Each row is a point on a tangle of strands that fork and nearly touch. The rows are in no order.
Two points are linked if the straight distance between their rows is under 113. Some points are linked to none.
bivov: [-14 -37  28  13  -4 -14  22  13  -7  -5 -37  38  49 -20   7 -10  -3  -8
 -20 -23 -14 -29  -5 -35 -15 -24  42  10 -17  12  -9 -12  43  34 -30 -35
  21  -6 -25  -8 -34 -46]
dil: [ 24   6   7 -31 -10  39  25 -17  -7 -12  38 -25 -45  20  13 -28 -18 -20
 -18   0  -2  31  -1  17   8   0  -5  -3  19  21   2 -26  15 -10  14 -19
  25  26  34  10  36   7]
Sifir: [ -2   1  -8 -29   1   6   5  28  20  11 -38  29  26 -20  -6   5   0  17
  21 -16  -4 -43  -5  26  -5  40  -5  37 -24  33 -21  31 -10 -22  -5  33
  17 -12 -48 -24  -8 -46]
Munu: [ 11   9  11   6 -20 -16 -29  19   3   1   4  45   9  17 -25  18 -27   5
   7 -23  19  29   7  -8  58  -5 -35  13   1 -16 -26 -20 -50   3  23   5
 -13   7  -3  -2   0 -11]
nuzuv: [-12   8   2  -6  -4  19   8  11 -12  -8  12 -31   7   8  23 -16  -1  -8
   0  15  -5 -53  12 -18 -39 -17  29  26  -1  29 -38 -10  46 -10  29  -3
  25  11   3   8  -8 -77]
Pade: [-31 -13  -2   7   9 -24 -44  -7 -14  21 -29  -6  54 -13   6  17  16  36
   7   0 -27 -20   6 -16  -8 -19  37 -28  -9 -12  22  -9   4  -2 -22  17
 -38   0  39 -16 -41   7]
pez: [ 16 -19  37  22  -2 -22   4  26 -17  -4  15   3  22  -3   5 -28 -11  -3
  14 -11  11 -54  26 -19 -17 -25  19  31  22  18 -45 -30  33  20  34 -29
  19  -8 -36  22 -29 -88]
mika: [-44  16 -66   9 -12  18  32 -14  -6  -4  55 -12 -44  12 -13  -4  59   1
 -17 -11 -16  28  -5   9  12 -28 -13 -31 -41 -17  -6  -7  -6  30  -3  -2
   6 -12  -4  39  16  -1]
bisap: [ 45   6   7  51   7 -21 -13 -21  -9 -22  44   6 -36  22 -14 -22 -15 -41
 -17  21  16  42   1 -25  14 -42 -30 -17  47 -43  16 -16 -24  26   5 -30
 -22 -20   0  22  14  23]
bikug: [ 28  40 -26  11  23 -14  -3  46  19 -12  18 -24 -29 -21  -3  26   2 -12
  13  34  22  12   0   5 -48  63  -4  22  26 -32  36  75 -20 -24   5  36
 -49 -43  -6 -11  38  31]
Zof: [-31   8 -26  13 -17  14  27  17  27   4  31   3 -21  23  -2   6  21  14
  18 -31   2 -14  10  17  37   1 -40  15 -27  11 -44   0 -31  19  28   5
  28   9 -41  22  -6 -32]
mugin: [-17  32 -45  54  -3 -10  30  19   5 -14  62  -5 -32  30 -33  -1  25 -18
  10 -13   8   4   9   8  14  -2 -30  -4 -20 -26 -18   2 -27  33  17 -15
 -13 -27 -31  27  19 -19]
Rit: [-64  -6 -21  31   2   3   9   6  10   9 -11 -21  28  -2   6   3  36  25
  21  -7 -38 -46  16  -8 -10  -1  15 -12 -23  12 -11   0  16  20  -4   7
   4  16   4   0 -44 -27]
Fipaz: [-39  15 -21  18   0  17   7 -23  -6 -11  -7 -39  -9 -28  21  20  32 -24
 -11  14 -11  19 -13 -33 -14   2  16 -45 -22   6  29  15 -23  25 -45 -10
 -20  15  27 -25 -30  53]
Rofaz: [ 19  -6   6   0  14  -8 -27   2 -26  21  17 -24  -9  18  12 -36 -16  36
   8  33  12 -24  36  27  -8 -22   3  12  48  -8  -8 -30  35 -12  40  20
   2   0  17  33  -3 -18]
Zug: [ 31   4  16  47  -1 -10 -21 -24 -12 -19  24 -13  -7  13   3  -9 -17 -23
 -13  23  21  15  10 -30   5 -45  -6 -17  45 -18   5 -26 -27  16   8 -21
 -15  -8  21  10  -2  16]
Zul: [-25  14 -34  -9 -27  25  42   4  17 -16  34  14 -30  15  -5  -1  19 -10
  11 -29   2   7  -8  30  36  14 -24  12 -35  18 -31  12 -35   0   7   9
  27  -7 -43  19  23  -3]
Nir: [ 42   3  32 -68  -1  -7  -5  37 -21   9 -26  18   6 -14   3   3 -44   2
  13   3  13  18  -4  16 -15  44  25  45  -1   3  16  15  31 -31   6  15
  -3  -6  26 -21  36   7]
dat: [ 33   6  17  15  16 -21 -32  16  -7   2  -1 -17   9  -4  -2   8 -25   6
  10  44  12 -14  18 -13 -46   1  32   7  46 -29  19  21   5 -13   3  15
 -39 -33  22  -1  27  17]
kepi: [ 14 -12   8   5   4 -25  -7  10  -3  -9 -14  58  17 -26 -22  23  -4 -37
 -22 -13  16  48 -33 -39  16 -23  22 -13 -11 -55  10   9 -28  35 -34 -16
 -32 -38 -33  -3  22   6]
roz: [ -6  19 -15  15  12   9 -24   2  39 -16 -36 -29 -13 -27  19  37  10  -3
  20  19  11 -19 -12 -24 -13  22  -8 -18  13  23  17  53 -50 -20 -24  29
 -19   2 -16 -40 -22  29]
Fopor: [ 23 -11  29  -2 -11 -38 -15  17  -4  -6 -32  62  42 -14 -10  23 -27 -34
  -6 -25  21  20 -14 -27  26  -7  13   7  -2 -12  -2   0 -24  21 -22 -23
  -7 -33 -23 -21  -4  -2]
Bele: [-26   8  30 -13 -32  22 -14 -17  11  16 -19  -6  30   3   6   2  -4 -21
   8 -26  -8 -12 -22   4  15  -7 -25  13 -31  58 -20 -30  14 -25  13 -20
  15  46  29 -38 -28 -19]
fuv: [  7  -4   2   3  -5  35  24 -14  -7 -18  13 -34 -26   8  31 -36   9 -10
  -5  15  -2 -48   4 -23 -35 -31  32   6  22  41 -25 -21  48 -11  19 -14
  40   4 -30  24  -1 -54]
levil: [  2   7   6 -26 -14  18 -28  -6 -18 -21  33   3   4  30  -5  -3 -40 -18
 -49  -7   8  70 -30 -21  13 -53  -1  -8   9 -24 -15 -21   1 -25  16   3
  -5  -8  51  21  43  -9]
zezuv: [ 25 -11  35 -49   9 -12   5 -17  -9  24  -9  16 -11   2  -9   3  -6  17
   4 -23  -1  52  -6  30  44  34 -19   1   3  -4  37  -5   2   5   4 -19
  -1  36  46 -14  19  67]
Supem: [ 17  -6  18   2 -14   2 -40  -9 -16 -19  26   1   8  15  -4  -9 -40 -15
 -34   1  10  43 -11 -26  12 -49   5  -6  21 -17 -12 -42  -8   5  11 -20
   1 -10  39  16   0  -5]
korob: [ 26   5   9 -59  -9  27  13  15 -14 -25  26  20 -31  17  -7 -14 -31   0
 -12 -20  14  61 -15  33   9  11   3  29  -4 -10  -1   3  33 -21   5  10
  13 -17  12  25  87 -19]
lik: [  9 -21  -8 -16  -3   5   6 -12  -5 -13   2  16   2  10  -7 -15 -15   5
 -18   1  -1   6  -7   5   2 -16  15   7   5 -10   0  -7   8 -13 -10   8
  15  -7 -18  22  23  -5]
vevaz: [-43 -10 -37  -1 -10   5  28  -9   3  -3  16  21  -6 -12 -20   7  46  -3
 -17 -13 -13  14 -18  -4  14 -15   3 -29 -39 -26 -11   8 -29  46 -35   0
  13 -20 -32  31  17  11]
som: [ 18  -1  12 -26  -9  10  12   6  -8 -18  19  -6 -20  10 -10 -22 -15  -9
 -16  -5   8  31 -10  10   9  -6  -1   7   9  -9  11  -1  -5  -9  -7   0
   7  -3  16  17  43   6]
domi: [-10  19 -29 -28  -3  -3  54  29 -14  -1  37  -9 -32   8  -6  -9  19  -3
   7  -3   1  22  -4  37  -7  37  12  22 -34 -14  10  21  34  20  -8 -13
   5  -7   5  10  51   2]
nusu: [  3   0  -4  -7  13 -10  22  17  -8  23  -3 -15 -21  18   7 -19  11  26
  30   7  -5 -49  36  28 -14  29   9  23   3  14  -8   1  38  -3  13   0
  11  29 -13  12 -12 -19]
Kaga: [-29  -8  32   0 -24  19   0 -23   2  16  -8  13  18  12  15  -4   7 -26
 -15 -49 -14   4 -17   2  33 -16 -33  15 -35  60 -25 -58  35   2  13 -39
  36  46   1 -26 -35 -28]
vubo: [ 25   4   1  34   3 -12  22 -16   3 -13  23  15 -57  21 -11   3   8 -24
   5   1   8  36 -13  -9  54  -5 -57 -19  27 -19   7 -11 -46  44  -6 -35
  -2  13 -11  13  -7  61]
Faba: [ -9  22  20 -47  -8 -14  -8  29 -11  21  -8  -7  10  -8 -10  32  -9  -2
   4 -11   9  61 -16  14  10  29  12   5  -9 -30  20  20 -13  -1   0   8
 -31   4  66 -23  33  47]
kidan: [ 28   5  -4  33  12 -27  -1  24   5 -18  23  46   7 -10 -38   3 -13 -37
 -11  11  25  50  -8 -30   5 -28  14   2   3 -74   8  16 -16  19 -15  -6
 -31 -59 -31  16  35   3]
Talaz: [-38   0 -66  31  10  20 -25  15  15 -14  26 -18  16  10 -15   3  20  27
   1  18   0 -37  11   7 -44 -10  22 -10 -13 -15 -24  22  -1 -25  -3  45
  -5 -42 -32  14  12 -57]
Nop: [-17   8 -51  14 -22  43  -4  -5  13 -36  52  -5 -22  39 -13  -6  -2 -21
 -19 -17  11  27 -14  -3  22 -40 -23 -11 -16 -10 -35  -2 -35 -17   0  18
  18 -20 -21  28  41 -44]
Vosus: [-20   9  28 -23 -18  -3 -11   8 -11  20 -15 -18  35   3   8   6 -10  -5
  15 -18  -6 -11   6   9  -3   7   6  22 -26  38 -12 -24  42 -25  26 -14
   3  53  51 -34 -22 -29]
lofis: [-57  -6  -7  12   9 -26 -13  -6  -8  18 -12   1  51 -16  -5  15  32  26
   3 -15 -32 -24   2  -5  -1 -17  17 -12 -31  -7  13 -12  14  30  -6  -2
 -12  19  25 -11 -52  -8]
Nepef: [-36   8 -15  28 -27   2 -51  -5   2  -6  29  -1  42  18 -22  17   1   7
 -17 -19  -2   8   7 -16  31 -58 -23  -9  -9  -2 -33 -34 -45   4  26  13
  -9  -9  27  10 -31 -29]
zudu: [  6  -1  21 -51   3 -16  -3   2 -31  25   1   0   6  -2  -9  13 -10   9
   3 -15  -7  61  -8  21  13  30   7   8 -15 -30  32   0  17  13  15 -11
 -20  20  78 -11  31  46]
zalis: [ 40  -4  21 -44  -2  -6 -17  28  13  20 -37  28  25  -1  -6   8 -28  30
  32  -6  14 -29  11  37   6  35  -7  35  13  30 -13  16   4 -38  16  32
  15  -4 -31 -21  10 -27]
fom: [ 14 -33  33 -15   4  -3  12  -6 -12  -5 -44  12  35 -29  18 -24 -23 -14
 -23   6  -9 -35  -8 -32 -31 -19  44   0   5  28  -3 -12  48   9 -24 -32
  23  -2  -1 -12 -23 -24]
mulur: [ 29   6   2 -10  15   8 -29   1  29 -23 -37   3  -4 -32   4  34  -9  -6
   0  11  17  17 -12 -21  -5  10  -2   0  47  -9  27  42 -48 -32 -12  33
 -28 -20 -28 -30   9  35]
nokol: [ 50  34  17  34  10  -3   0  11  -7 -18  45 -12 -23   6 -11 -23 -26 -40
   0  32  34  16   2  -6 -35  -2  -9   1  38 -38   8  26 -10 -16  15  -4
 -29 -44  -1  20  51   6]
viz: [ 18 -18  25 -12   1  13  25 -11  -4 -19 -28  -5  -2 -22  26 -36 -10 -24
 -18  13 -13 -35 -13 -28 -34 -18  40  10  15  46 -23 -15  52   1 -15 -28
  35   0 -25   1 -11 -41]
mosa: [  3   8   0  -1   7  37  17 -12  21 -31 -39 -37  -4 -27  35  -5   0 -39
 -12  29 -11 -24 -35 -23 -51  17  19 -13  -3  61  14  36  12 -27 -43   3
  16  23  -6 -54 -22   3]
fen: [-25 -23  16   3 -21  -4  18  -3  -1   5 -30  33  36  -6  10   3   4 -21
 -11 -33 -20  -9 -10  -3  19 -17   6  19 -36  39 -23 -25  21  22  -6 -26
  30  14 -20  -4 -25 -32]
Mif: [ 48  -2  21   7  26 -11  23  -9 -12   6  14 -23 -38  10  19 -22 -15  14
  25  37  11 -22  22  21  -9  34   0  -1  48  -6  31  -2  25   6  14 -20
  -7  26  22   6  -2  35]
tize: [  0  14   2  42   3 -17  -7 -22  -3   3  14 -12 -25  17  -7  11   0  -4
  18  -2   4   9   1 -18  39  -1 -44 -35  21  -8   1 -15 -47  32  13 -25
 -26  29  25  -7 -40  60]
kigog: [  7 -35  31  -7  19 -15  17 -21   7  33 -59  19  -6 -13   6   6  17  16
   9 -14 -10 -19  -4  16  36  48 -26 -17  -5  26  27  -5   4  18 -14 -23
  28  33 -15 -23 -31  62]
roluv: [ 11 -25   6 -22  11 -11 -31  -7  19  27 -49  38  28  -6 -12   8 -16  51
  14  -5   9 -22  20  21  25  -2   3   5  24 -22  -4  13 -23 -31  -3  31
  -2  -6 -42  15   1   3]
pabo: [ 55  10  44 -46  -1 -12 -14  29  -6  15 -12   5  -6  -6   2  -8 -45   8
  22  29  26  13  10  23 -14  31  14  39  33  -4  19  17  20 -39  24  18
 -14 -13  26   6  39   8]
lirip: [-21  23 -20  32   4   3 -17  20  14 -26 -16 -17  10 -22   4  31   4  -2
  19  13   5 -33   0 -24 -35  30   7 -14   2   8  17  56 -36  -4  -6  23
 -33 -12  -1 -28 -17   1]
Goko: [ 12   8 -22  84   8  -3  17  19  25 -21  53  -8 -28  30 -18 -14   7 -10
  10  14  20 -20  18 -11  -5  -8 -45 -14  18 -22 -18   9 -34  22  14   4
 -13 -33 -55  30   3 -16]
Sel: [-13   4 -51  10 -18  54 -23  -4   0 -28  53 -34 -17  38  -6 -25   1   1
 -32   6  15  16   7  10 -21 -43  -5  -3   9  -1 -43 -10   1 -35  29  22
  16 -25  -8  31  38 -51]
suzos: [-22 -18  11 -10 -15 -11   7 -30  -1  26 -21  17  12 -10  -1   9  25 -14
 -13 -20 -25  20 -20  -1  23   1  -1 -19 -35   7  14 -23   2  33 -32 -26
   5  25  19 -16 -25  40]
radu: [ 50  18  15  30  16   4  -6   9   3 -26  13 -14 -25 -13  -5  -8 -35 -28
  -8  46  25   3   1 -16 -47   8   6  -3  49 -22  25  32 -10 -19  -2  21
 -30 -43 -16   3  38  17]
nure: [-37 -10 -18  35   5 -10 -47 -14   3   1  -2 -14  36 -14   2  21  22  29
  -1   9 -14 -10  19 -35  -2 -40  12 -46  -2 -36  13  -4 -32  19 -15  14
 -34 -21   5   4 -38  15]
Mog: [  4 -17  37  25   2 -28  28  -6   6  16 -42  11   1 -18  10   7  13   4
  24 -25  -5 -42  17  13  31  39 -38  -8  -5  34   7  -7   2  38   0 -32
  15  31 -11 -10 -66  25]
regug: [ -2   8  22  32  -9 -25  48  13  15 -10  -6   5  -9  -2   9   2   6 -21
  26 -21   4 -31   3  -8  10  43 -13   7 -13  37  -3   0   1  43   3 -39
  12  22 -20 -19 -33  -9]
vofub: [ -1  13 -18  -3   1  45 -27  -9  18 -23 -34 -40   3 -12  32   8 -19 -12
  -9  39 -11 -18 -18 -29 -50  -8  19 -13   6  41  -6  38  -5 -61 -21  28
   0   3   7 -34  -6 -12]
kupem: [ 14 -36  37  -6  17 -19 -20 -33  -9  18 -44  24  40 -13  10  -4  -8  29
  -7   0 -13 -12   9   2  12  -8   3 -15  27  -4  16 -32  14  10 -17 -17
   1  16  11   1 -36  25]
gof: [-18  -7 -24 -31   4  30  47 -10  18   7 -23 -12 -16 -27  21   8  26  -4
  -8   4 -34 -12 -16  13 -35  36  19  -1 -36  36  22  22  27 -30 -43  14
  20  17   1 -29  12  24]
Lasuv: [ 41 -10  56 -41 -11 -12  -9   6 -10  14 -39  22  22  -4  11  -5 -36  -3
   3 -13   7  -2  -1  20  11  36  -2  28   0  22   6  -3  17 -19   9 -23
   6  20  18 -29   7   9]
tavek: [ 12 -19   8 -13  15  10  -9 -36  10  10 -39 -26 -10 -20  21   8   5   4
  -9  25 -21  -1 -10  -5 -14   6  15 -25  25   6  32  14   6 -11 -35   0
 -12  20  10 -21 -17  56]
Dem: [ -6   6   1 -29 -11  28 -28 -19   4  14   9 -40  -9  26  18  -2  -9  23
   8  13 -14  15   7  18   4  -8 -18  -9   3  20   4 -19   1 -45  20  15
   6  43  49  -9 -11  28]
keta: [-17  -3  -5 -16 -18  28 -34 -25   3  12 -26 -37   5   7  28 -10  -4   8
   0  21 -22 -33   5  -4 -26 -20   1 -16   1  40  -7  -3  18 -48  10  13
  15  42  31 -15 -30  -6]
Fov: [-18   0 -47  11  10  29 -26   2  -4  -8  44 -20   4  33 -15 -23  15  23
 -21  19   4  -6   4  20 -27 -34  14  -6   7 -21 -26   1  10 -32   4  36
   7 -35 -22  44  32 -52]
dadu: [ 30 -18  55 -12   1  -9 -11 -23 -20  15 -37  13  16 -11   7 -11 -24  -3
  -1  -5   2  -8  -5  -5  16  13 -11   7  23  33  18 -20   4   3  -2 -32
  13  30  17 -19 -25  13]
rege: [ 10 -31  27  -5  25 -25 -27 -28   9  28 -40  50  30  -9  -8  20 -11  45
   8  -6  -8   1  11   0  45  -9  -8 -17  23 -28  10 -21 -31   4  -4   2
   0 -11 -29  19 -24  25]
Kag: [  8 -15  17  29  23  -1  23  -3 -20  -6  19 -26 -14   5  15 -37   5   5
   5  24  -7 -36  28  -4 -31 -21  19  -5  35  -2  17 -25  45  34   9 -23
   3   1  11  24 -23 -16]
miru: [ 30 -11   5 -14  24   8 -21 -12  -6  25  -6 -22 -23  10  17 -16 -19  38
  23  45   6 -13  27  21 -25  15  -1  -1  50  -9  16   6  23 -33  19  24
  -1  15  11  12   5  24]
Pavu: [ -2  -8  19  -1 -14 -19 -41  -6  -1  17  -3  47  32  24 -27  17 -22  27
  -3 -27   0  22   9   0  65 -33 -31   8  -1 -22 -20 -48 -31  11  28   4
   0   0 -10  13 -15  -4]
Laver: [ 25   1   3 -43  -6  28  15 -17 -14   9  23 -41 -39  28  25 -21 -18   0
   4   1  -2  22  -2  28   9  24 -22   5   5  34   5 -26  27 -23  33 -12
  24  54  56  -8  17  43]
bab: [ -4 -31 -12  18  37   7  21 -32 -10  -1  15 -26  -4   3  13 -32  25  22
 -22  12 -32 -29  14   6 -27 -37  31 -20  19  -3  29 -25  53  24 -10 -16
  16   4  11  38 -21  -4]
guro: [  0  17 -19  66  21 -16  -4  30 -12  -5  58 -20  -9  24 -19 -32  24   6
  12  16  17 -26  41  11 -40   0  -5  -2   6 -36 -15  -3  28  14  31   3
 -31 -43  -5  34  17 -42]
siv: [-29  20 -14 -37  -6 -19  -7  33 -17  27  -2  -8  24  -3  -4  26   1  18
  10   1  -6  15  -2  17 -23  38  23  17 -42 -20  12  27  10  -2  -1  21
 -17  11  62 -28  20   9]
zibe: [ -3   8 -41 -11 -20  38  13   8  20 -27  32  27 -22  20 -30   1  -1  -9
   0 -29  22  28 -16  21  32   0 -32   8 -28  -8 -31   9 -39  -7   5  37
  18 -24 -44  22  53 -31]
mina: [  3  21 -17  -2 -16  20 -23  20   6 -11 -12 -27   8   1  18  10 -18  -3
  13  17  -1 -33   1  -6 -41  16  11  10  -7  39 -16  34  -6 -55   7  31
  -4   5   6 -30   3 -30]
gif: [-38  -9 -12  22  -4  -2 -16 -43   7  20  14  -8   5   7   5   7  31  24
 -11 -11 -22   6  -2   0  49 -55 -45 -31 -15   1 -23 -46 -23  17  20   2
  11  30  14  19 -54  10]
boka: [ -8   7 -24 -32  11  26  48  -3  14 -12  -5  -4 -42 -14  15  -1  19 -12
 -11  -3 -17  -3 -20  15 -18  41   5   5 -18  18  11  36   8 -13 -33  21
  25   7 -24 -13  14  17]
barag: [  0  -7   8 -14  -2  12  53   4  10 -22 -15  13 -19 -14  14 -11  -3 -34
 -18 -23  -4  -4 -30   2   0  27   1  20 -17  42  -2  12  10  -1 -35 -14
  40   4 -38 -27  10  -5]
Gis: [  2   1  -6   8  14  -5   1 -18   7  -6 -16 -10 -15 -28  10  25  24   0
  -7  20 -10  20 -15 -30   4  -1   6 -40   9 -25  24  16 -24  24 -31  -4
 -22   3   2  -9 -13  57]
relar: [ 20 -28  26 -35  12 -18  14 -17   2  31 -29  33 -24 -18 -12  20  14  21
   8 -15   2  31  -6  28  51  43 -32  -4   0   3  34   2 -13  16  -4  -6
   4  22  -6 -13   6  82]
leri: [-19  13 -13  21  -1 -32  -3  28 -13   4  11   9  18  -2 -25  14  15   9
   8  -2   4  -8   9  -1  -3   9  28  -6  -5 -53  19  20 -19  26  -4  -1
 -44 -28  13   0  -2   2]
kereb: [-51 -19 -33 -11  -5  21  23 -46   7  20   0  17   1   3   1  -4  39  25
 -25 -30 -39   2 -13  23  29 -36  -9 -17 -35  12  -9 -27  10  21 -10  -4
  46  17 -39  40 -19  -3]
nuf: [-10   9   2   8  -3  -5  70  11  15 -20  -7  18  -9 -17  14  -8  13 -31
  -4 -31  -9 -21 -10 -21   3  26   7  10 -30  36  -9  12  10  33 -19 -45
  22   5 -36 -17 -18 -20]
gobur: [ 43  31  -9 -25  16  11  25  36  24 -23   2 -10 -41 -33  12  16 -17 -26
  -3  15  25  17 -14  11 -28  58 -10  25  31  -7  38  63 -25 -29 -12  29
 -21 -24 -17 -31  37  34]
Kom: [  0   9  17   2 -23 -24 -25  30  -3  -4 -19  45  43  -3 -15  23 -23 -12
   8 -21  20   6  -4 -19  22   2   1  13 -14  -1 -16   6 -37   6  -2   2
 -14 -13   2 -32  -1 -18]
zanun: [-50 -41 -14  -4 -10  16  16 -57  12   6 -21  22  22  -6   9   1  39   6
 -43 -31 -35  18 -26  -8  26 -49   4 -23 -49  14 -20 -33  12  15 -33  -3
  38   8 -28  17 -24  -4]
dom: [ 38  -7  14 -24   3  12 -17  13 -24  12  16  -3 -10  10  -6 -40 -21  27
  14  28  21  -8  28  29 -18  -4  17  32  27 -11 -23 -19  38 -35  34  20
  14 -19   1  40  30 -37]
sanu: [-12 -16  -3  -9   6  19 -36 -38  11   4 -47 -38  15 -11  27  10  -5   6
  -9  28 -19 -15  -8  -8 -25  -9  11 -33  12  29  14   9  13 -48 -20  19
   4  27  16 -25 -28  21]
Tamak: [-38 -17 -10   3 -11 -18 -36 -26  -2  16   3  20  33   7 -18  15  19  25
 -15 -27 -18  26   2  -1  50 -49 -23 -14 -23 -12 -13 -42 -31  10  13  15
   7   6  -6  22 -35   1]
nuvi: [-36 -37   7  -6  -4   4  -5 -55  -4  12 -36  22  22 -29  -7  10  33 -10
 -38 -26 -29  34 -30 -11  34 -31 -12 -25 -37   8   9 -34  12  18 -40 -22
  23  17  -8   0 -30  32]
rov: [ 24  -9   2 -42  11  -3  36  -4  -1  19 -18   0 -40   2   7 -12   8  25
  20  -4  -1  -1   7  50  12  53 -16  27  -8  17  18   2  23  -9   1   3
  20  36   5 -15  15  36]
naz: [-26  26  -6 -37 -13  -3   0  16 -12  30  11 -33  17  15   8  -2   7  18
  16  -7 -13  -4  16  22 -11  17  19  23 -39  23  -8 -22  42  -8  34 -10
   4  49  55 -20   1 -26]
dutov: [-22   3   4  31 -11 -14 -15 -39  -4  10   4   6  -1   0 -11  28  28   3
   4 -10  -9  13  -4 -24  52 -16 -41 -33  -7   4   3 -31 -43  42   4 -20
 -11  24  30  -3 -50  51]
bama: [-40  -1 -16  31   6 -29 -23   8  -9  -1   3   8  30 -16 -23  28  25  15
  21  -3  -5  -2  18 -29   0 -18  18 -27 -15 -49  20  13 -28  42 -16  10
 -46 -31   8   2 -25  14]
Tib: [-36  21 -48  35 -10   1  42  -1   0  -4  65   0 -38  26 -10 -10  49 -15
  -4 -20 -12   9   4  -1  32 -18 -27 -12 -33 -17 -20 -21 -21  59  18 -27
  18 -12 -16  39  -3 -10]
vuraf: [ 26 -13  17 -40  -1  -4 -34  20   7  15 -28  39  22  -2 -14   4 -34  40
  22   0  23  -9   7  27   9  25   5  24   9 -10  -5  13  -3 -46   9  31
  -2  -6 -29  17  29 -24]
das: [-23  -2  -5 -10  -1  25  29 -11   9  -3 -35 -23   9 -20  22  -5  19 -23
 -16   3 -27 -20 -21  -7 -32  15  25  -5 -34  38  11  13  46 -15 -38 -15
  15  28  15 -50 -18   0]
guvo: [ -6  21  -8  18  10 -32  -6  28 -30   1  31  10  24   4 -33  -3  -5  -2
 -11   5  17  18   3   6 -21  -3  23   1  -9 -58   1  -2   3  25   0 -13
 -32 -46  33  14  30 -21]
kizi: [ 52  13   7 -11  19   7  -5  11  15 -13 -20 -15 -26 -33  14  17 -18 -23
 -16  25  21  25 -20 -18 -24  25   9   7  56 -19  37  57 -31 -30 -15  22
 -35 -26  -9 -29  32  41]
pupo: [ 46  12  11  32   5 -11  20 -12  -3 -15  41  10 -57  27 -12 -10 -21 -49
 -14  -1  24  45 -12 -17  32 -17 -39   0  29 -30   7  -5 -41  24   2 -32
  -6 -10 -18  13  26  41]
Giv: [ 27  -3  25  34  21 -12  44   0 -12  -9   5 -25 -27   1  16 -22  -5   5
  20  18  -5 -39  23  -9 -21  23  10 -13  31   9  25 -10  27  38   7 -32
  -6  14   6   5 -39  17]
pud: [-31 -21 -21 -19  -8  -1  26 -24  13  16 -17  33  -8 -13 -19  15  26   5
  -4 -25 -13  12 -10  13  34  -2 -21 -15 -32   4  -4   0 -25  24 -29   4
  22   1 -48  24   2  19]
bokup: [ 34  25   8  32  -6 -35  -5  40 -17 -20  47  17  12   4 -31  -1 -22 -47
 -11   6  47  21   1 -20 -25  -6   2  19   8 -48  -3   5  -5  11  10 -17
 -37 -59   5  12  40 -17]
faliz: [-43  18 -30  36  -4  -5  10   9  19 -12  14 -12  -7   5  -2   6  27  12
  21  -8  -4 -31  13  -4  10  -5 -17 -13 -16   9 -19  10 -25  17   3   9
   1   1 -25   4 -24 -15]
paz: [ 21  25  -5  42   0 -25  15  33  20 -26   0  26  -7 -17 -15  15  -9 -27
  17   4  27 -12  -5 -20  -5  17  -6   6  17 -15  13  32 -41  20 -11   4
 -30 -40 -38 -11  -2   1]
Vobog: [ 11  -1 -26 -25   4  13  -3   3  -4   6  22 -14 -18  26  -6 -25  -2  23
  -2  25   7   6  24  41 -30  -6  21  25   5 -32  -6  -6  38 -33  22  37
   2 -23   0  38  45 -31]
Vut: [ 47  12  30 -25  12 -10 -50  21 -10  20 -19  -7  20   0  -4  15 -38  10
  15  32  35  12  11  -5 -25  15  21  21  54 -32  17  21  -9 -52  19  23
 -28 -28  28  -1  30  15]
benu: [-32   0 -41  14 -11  23 -38  18  15 -11   0 -17  30  10  -1   7  -7  18
  15   7  -8 -44  17  -4 -32 -16  13  -5 -12  22 -36  25  -8 -54  14  45
  -2 -12 -15  -4  -4 -62]
sizor: [-37  28 -21 -35  -6  -5  12  27  -2  25   0 -14  13   6   4  15  19  17
  21 -10 -22   3   9  35 -18  42  15  33 -55  15  -8  12  38  -3  14  16
   8  25  39 -25   7 -18]
bifal: [ -9  -1  22  19   1  -5   0  35 -11  -4   6 -10  21   5  13 -18  -1   9
  32   3   9 -69  27  -8 -33   0  24  18   4  24 -39 -10  38   2  30   2
   6  -1 -17   3 -27 -91]

A fork is a point with three links, a tip a point with one. Leave the first point through the second and follow the links. Name the first fork or tip that comes.
zudu / Faba => pez
zalis / vuraf => radu
Zof / faliz => bokup
Goko / mugin => suzos
Faba / zudu => vofub
pabo / Nir => Sifir
Vobog / dom => bab
bab / Kag => Fov

A fork is a point with three links. Follow the links from the first point to the second and name the forks in between, in order.
Munu / lirip => bokup, radu, kizi
bama / Zug => bokup, Tamak
Mog / Talaz => vofub
dil / Zul => sanu, vofub, Fov

Follow the links from the first point to the second, and from the first to the third. Name the last point that the two ways share.
Giv / zibe / dil => Fov
boka / som / nure => vofub
zalis / Munu / bikug => radu
Sel / zudu / Laver => vofub
lofis / vuraf / lirip => radu
kupem / faliz / Tamak => bokup
